Each scene shows the same named points in several views. A view is turned or mirrored, and shifted as a whole, has a little noise and may leave points out.
In the rows, 128 means zero.

Scene 1
View 1
j281: [171  96 122 105 184 113 153 150 121 120 117  94 114 104  98 129  96  72
 114  83 142 120 119 115 121 161 113 115 103 131 123 146 132]
j311: [150 113 118 110 169 164 181 138 103 132 137 118 125 107 108 148 132 106
 118 117 132  97 109 110 120 146 119 134 140 144 152 108 150]
j405: [142 151 106 132 154 187 182 146 135 130 130 138 105 107 134 151 133 115
  98  91 116  94 109  97 118 139 130 134 155 155 149 120 140]
j466: [138 150  95 121 154 174 171 159 174 122 114 146  93  94 144 123 113  99
  96  77 122 113 107  76 123 135 126 117 152 160 136 147 118]
j771: [152 117 122 135 153 171 148 130 125 122 134 112 112  88 123 131 135 113
 112 123 123 117 108  96 127 128 139 133 135 143 146 124 134]
j380: [178  98 142 145 166 139 141 122  84 122 139  80 121 105  95 155 130 100
 114 115 124 112 122 130 120 150 136 141 101 122 132 121 153]
j796: [138 135  98 111 158 170 169 156 168 121 116 142 102  89 137 114 114  99
 105  94 131 118 105  75 125 132 126 115 152 157 142 141 117]
j682: [161  85 127 107 175 134 147 133 109 118 132  94 127  91 100 123 119  91
 127 127 145 126 111 106 128 139 125 122 116 132 141 127 135]
j474: [182 121 136 168 156 137 125 128 117 118 128  85  97 102 114 148 120  98
 100  87 112 120 125 119 119 145 147 135  98 123 115 145 140]
j238: [131 122  93  82 171 162 180 163 168 123 112 144 109  87 132 102 106  90
 114  99 145 121 100  70 129 135 110 104 154 162 146 140 113]
j528: [173  80 126 110 178 105 122 144 141 106 114  84 110  81 104  98  92  68
 121 105 150 149 115  98 130 140 125 103  92 128 119 161 113]
j790: [154  75 130 101 174 148 153 124  97 123 141  95 138  86  99 122 130 100
 136 154 149 122 106 105 131 132 127 129 124 135 155 109 140]
View 2
j474: [165 146 124  74 148 103 122 136 119 154 153  85 111  85 145 129 141  91
 108 157 156 120 122 127 178  81 107 135 125 120  86 114 171]
j238: [130 168 156  95 113 127 121 152 117 132 121 164 118 125  93 144 129 178
 121 137 120 159 144 140 123  96 157 141 160 137 111 101 123]
j528: [154 157 119 110 130 138 109 176 113 158 135 131 105  71 113 157 139 109
  82 112 176 158 144 140 146  87 107 113 122 164 108 116 153]
j682: [151 151 118  95 127 119 118 151 130 156 162 113 104  98 116 153 126 122
 114 139 154 160 110 140 126 115 127 127  97 142 117 115 151]
j771: [149 132 122  74 125 100 131 138 127 138 162 108 113 126 123 142 121 132
 129 147 135 137 114 129 144 106 139 147 135 112 109 107 146]
j466: [136 161 162  75 126 112 128 135 110 126 117 145 123 127 111 127 135 165
 126 150 112 133 147 129 153  78 151 152 183 116  92  99 136]
j311: [142 165 140  75 132 107 126 125 135 144 166 106 111 119 121 134 126 149
 144 176 123 151  99 141 124 118 147 143  99 120 109 111 149]
j790: [149 139 106  93 120 112 124 149 138 153 181 109 102 115 112 159 115 129
 126 138 152 165  97 141 113 133 135 130  84 135 127 115 145]
j281: [149 185 142  99 141 131 111 153 119 159 136 121 107  72 120 137 147 121
 101 153 152 154 126 146 140  90 118 119 103 156  99 116 161]
j380: [161 152 116  77 144 102 124 133 132 160 176  75 105  89 142 137 132  97
 122 166 154 139  97 136 149 110 115 130  84 127 103 121 171]
View 3
j796: [108 156  86 129 104 129 130 163 148 114  98 152 124 141 113 159  92 153
 133 118  91 172 123 104 125  83 164 169 122 148 117 148  80]
j281: [119 132 131 118  99 116  95 163 144 185  72 144 131 119 138 174 110 161
 160 132 104 151 127 100 147  98 122 108 154 141  88 160  93]
j405: [ 86 152  93 128  94 119 121 133 143 130  98 139 121 140 104 161  81 144
 111 137 114 138 142  99 128  57 175 168  94 160  93 134  91]
j311: [ 85 133 106 129 108 118 103 135 154 163  94 144 130 137 130 172  72 151
 133 138 129 134 145 100 147  86 137 145  97 174  79 121 103]
j682: [117 114 114 128 125 117 102 150 156 156  82 135 136 133 144 173  87 159
 160 119 128 144 138 111 150 113 105 116 129 148  85 139 100]
j528: [147 118 123 125 118 120 105 175 150 152  71 134 136 125 141 169 119 166
 173 107 105 164 121 116 143 120 102  97 172 116 100 173  85]
j466: [104 164  88 126  91 128 131 162 140 115  97 150 121 137 103 156  99 151
 125 125  88 168 123 103 119  66 181 172 121 143 116 156  76]
j790: [101 108 102 137 138 117 102 137 164 151  93 135 139 142 147 175  66 158
 153 119 145 138 147 111 155 117  98 128 103 167  79 117 108]
j238: [105 159  86 129 105 135 127 182 155 125  97 171 126 139 128 163  87 160
 145 117  81 190 114 103 132 103 154 173 130 164 121 145  80]
View 4
j528: [141 130 124 162 116 170 118 103 169 103 137 133 139 203  89  93 114 129
 117 123  98 139  78 146 113 178 123 137  67 170 141 143 152]
j380: [185 138 170 115 134 118 107 111 169 101 121 101 148 167 152 132  99 152
 127 125 114 148  95 111 120 171  90 116  85 133 127 135 152]
j474: [178 137 175 113 145 142 118  97 162 101 129 137 123 178 142 125 115 141
 123 146 116 155  95 134 100 181  90 117  93 126 150 141 134]
j682: [154 134 140 147 127 137 110 117 162 106 134 109 161 168 116 116 103 148
 126 112 108 130  96 122 133 151 110 129  75 157 113 137 150]
j405: [138 141 170 124 176 126 132 118 113 109 139 151 141 118 142 137 127 151
 122 132 125 105 144 138 115 115 104  99 108 123 112 139 119]
j796: [116 138 142 150 166 155 135 114 111 114 153 167 139 141 100 117 135 141
 120 127 119  99 134 156 118 115 119 118  96 143 115 143 115]
j790: [158 136 142 142 127 126 105 124 160 112 134  94 178 159 117 125 101 160
 135  99 114 127 103 115 152 139  98 139  72 158  91 132 148]
j311: [146 138 156 135 150 116 119 128 135 107 134 109 166 130 138 134 106 157
 126 113 114 107 125 118 134 122 107 108  89 140  99 135 145]
j771: [157 139 159 126 153 133 115 113 138 116 142 136 149 148 121 132 120 155
 134 121 127 128 121 135 134 133  89 132  93 136 107 136 119]
j281: [141 134 140 151 129 146 127 113 161  89 126 122 137 175 127 104 105 128
 106 134  94 127  89 128  95 172 132  97  77 157 150 144 172]

Which points are out of place in each view (at most two, in the order of its rows)? Write - if all are in place.
view 1 | -
view 2 | -
view 3 | j790
view 4 | j311, j281

Scene 2
View 1
j750: [154 106  94 143 131  98 122 153 132 136 129 128 118  86 136 122  70 179
 153 147 159 164 126  93 155 100 139 154 125 177 120 144 105]
j90: [123 139 114 161 107 132 149 169 153 123 130 123 133  91 127 122  86 147
 154 173 146 164 119 109 126 105 143 101 135 149 116 136 133]
j822: [126 113 104 130 143 128 138 139 133 138 120 135 126 103 129 111  95 170
 146 135 135 155 138 116 148 101 151 131 127 171 113 146 103]
j797: [105 109 140 159 120 173 193 145 167  86 127 164 138  99 142 118 114 151
 168 172  95 151 111 139 118  77 141  42 129 126 119 110 116]
j928: [ 99 113 145 146 130 156 178 145 177  90 128 157 129 104 144 104 115 140
 160 175  88 154 119 157 105  90 131  32 140 125 124 120 122]
j672: [126  97 116 134 143 134 153 137 148 112 124 154 121  98 144 111  98 170
 155 149 115 154 127 128 138  86 140  97 129 157 120 130  99]
j114: [150 136  97 192  82 136 154 178 133 126 133 117 144  75 124 148  63 166
 166 175 183 165 105  65 154  90 152 147 119 162 108 124 128]
j915: [123 116 108 125 143 122 135 143 141 135 123 133 122 104 131 106  96 161
 145 142 131 157 142 126 137 110 146 117 134 164 119 150 112]
j959: [ 88 145 129 140 128 159 166 153 162 123 124 130 137 115 120 101 116 130
 145 161 112 157 137 148 109 118 150  63 144 139 116 144 136]
j598: [115 117 123 124 143 111 134 149 162 121 129 136 115 104 140 100  96 145
 150 158 115 160 137 146 114 114 127  80 145 148 129 143 122]
j754: [ 91 115 136 124 150 156 169 134 170 105 122 157 125 115 139  93 124 140
 151 155  82 152 135 166 107 101 137  44 143 135 123 132 116]
j848: [ 80 140 126 101 162 132 139 140 166 137 119 129 124 127 125  78 123 125
 131 145  98 156 157 174 100 136 141  61 156 147 125 166 130]
View 2
j848: [173 137 151  95 135 132 139 124 120 129 182 128 121 109 174  82 136 145
 139 149 131  63 135 104 105 106 136  90  94 155 166  99 133]
j797: [146 143 175  93 140  94 175  96 128 129 118 108 128 139 102 130 144 169
 119 106 113 112 128  97  89  90 152 115  66 113 109 136 105]
j114: [136 167 129 133 196  96 177 151 125  97  63 162  97 130 120 149 144 157
 148  95  98 173 133 100 132 148 168 128 186 120 126 149 102]
j915: [142 141 147 108 165 119 139 147 123 124 125 137 103 111 152 124 140 121
 133 123 121 122 139 110 114 131 157 114 145 140 152 103 134]
j928: [159 136 173  99 139 114 172  95 132 133 143 105 134 132 110 118 141 168
 121 113 112  94 127 104  89  85 144 100  62 126 118 135 106]
j672: [131 133 165 103 163 114 147 134 128 133 118 119 109 121 125 142 144 123
 113 110 115 128 135 113 100 118 160 123 119 130 133 109 131]
j598: [158 135 148 122 164 137 151 131 128 130 148 125 118 115 138 117 138 134
 125 122 110 101 131 118 111 113 145  97 121 146 147 116 122]
j754: [154 133 172  87 133 115 154 104 127 136 155 106 125 124 133 109 140 149
 120 125 124  85 130 104  89  90 144 104  64 133 134 111 125]
j822: [130 143 150 102 168 111 136 152 120 123 111 138  98 112 153 136 141 114
 131 119 125 135 142 107 111 139 162 125 152 134 149  99 140]
j959: [166 151 150  96 140 105 164 117 120 116 141 135 117 124 153  95 141 172
 147 132 126  92 132  91 106 108 145 103  93 133 143 124 115]
View 3
j598: [147 126 135 133 140 147 114 138 160 132 107 136 108 131 120 111 129 124
 119 150 109 169 139 125 116 114 154 130 109 118 120 135  97]
j754: [133 140 119 111 150 121 105 138 145 114 116 143 101 111 148 111 104 124
 119 132 114 200 150 160 152 131 160 124 113 126 135 141 114]
j750: [144 108 149 127  74 148 128 149 178 139  88 123  89 134  84 119 133 130
 125 148 115 103 101  64  80 108 127 149 126 100 108 132  90]
j915: [149 122 143 116 104 135 119 136 159 130 109 133  93 128  99 126 135 122
 128 149 121 145 119  98 114 116 146 131 130 112 125 137  93]
j672: [132 127 130 109 101 116 122 147 151 124  96 141  92 114 124 117  97 131
 117 133 122 144 121 120 120 124 147 147 120 114 122 145 127]
j797: [101 143 104 109 119 128 106 163 170  98  96 130  88  96 164  95  74 134
 116 117  96 185 148 154 144 143 133 134 106 119 125 134 116]
j114: [110 113 127 128  54 167 114 174 217 112  80 103  70 115 100 103 122 131
 130 138  85 111 112  61  86 127  91 138 122  94 103 116  60]
j928: [115 143 108 121 148 135 103 156 161 106 103 137 101 105 161  95  86 130
 114 127  98 199 156 164 146 135 146 128 100 124 128 133 114]
j90: [123 123 124 130 102 162 108 157 196 116  98 116  86 120 115 104 128 124
 127 144  90 154 132  99 115 127 117 123 119 108 114 120  65]
View 4
j848: [131 101 141 154 134 157 126 149 135  82 152 141 190 124 155 124 177 131
  95 157 148 136 113 168 171 108  86 126 145 125  79 135 147]
j90: [123  81 159 114 124  98  97 117 127 130 112 155 125 119 156 114 158  65
 100 115 165 147 118 158 151 127 131 137 120 175 105 134  82]
j750: [146  93 163 109  98  68 109 134 135 138 134 187 121 113 149 117 114  69
  97 105 171 151 136 124 111 140 158 162 118 168 140 170 106]
j959: [119  79 157 135 142 129 109 129 130 107 118 133 146 124 158 120 181  81
  99 137 152 142 108 172 185 110  95 122 134 158  88 113 102]
j672: [140  87 170 116 122  93 125 146 147 117 128 161 132 123 152 124 136  80
 107 118 144 148 135 123 155 126 114 139 148 154 140 113 131]
j797: [120  71 172 106 150 116 122 133 145 109  93 133 126 137 157 122 168  68
 116 122 128 143 126 143 200 112  86 116 158 167 125  58 115]
j114: [129  74 170 101 113  60  89 110 125 156 105 172  92 113 154 111 136  32
 100  94 178 154 123 147 133 138 160 152 104 192 130 148  57]
j915: [145  92 160 133 113  96 119 148 135 118 143 166 143 115 153 122 141  88
  97 125 158 147 127 139 144 125 124 145 129 148 121 156 122]
j822: [155  87 168 133 107  82 120 151 140 128 145 171 133 112 151 123 133  76
  96 120 160 153 127 131 145 125 128 150 128 149 135 157 121]

Which points are out of place in each view (at most two, in the order of its rows)? Write - if all are in place.
view 1 | j114
view 2 | -
view 3 | j672
view 4 | j848, j959
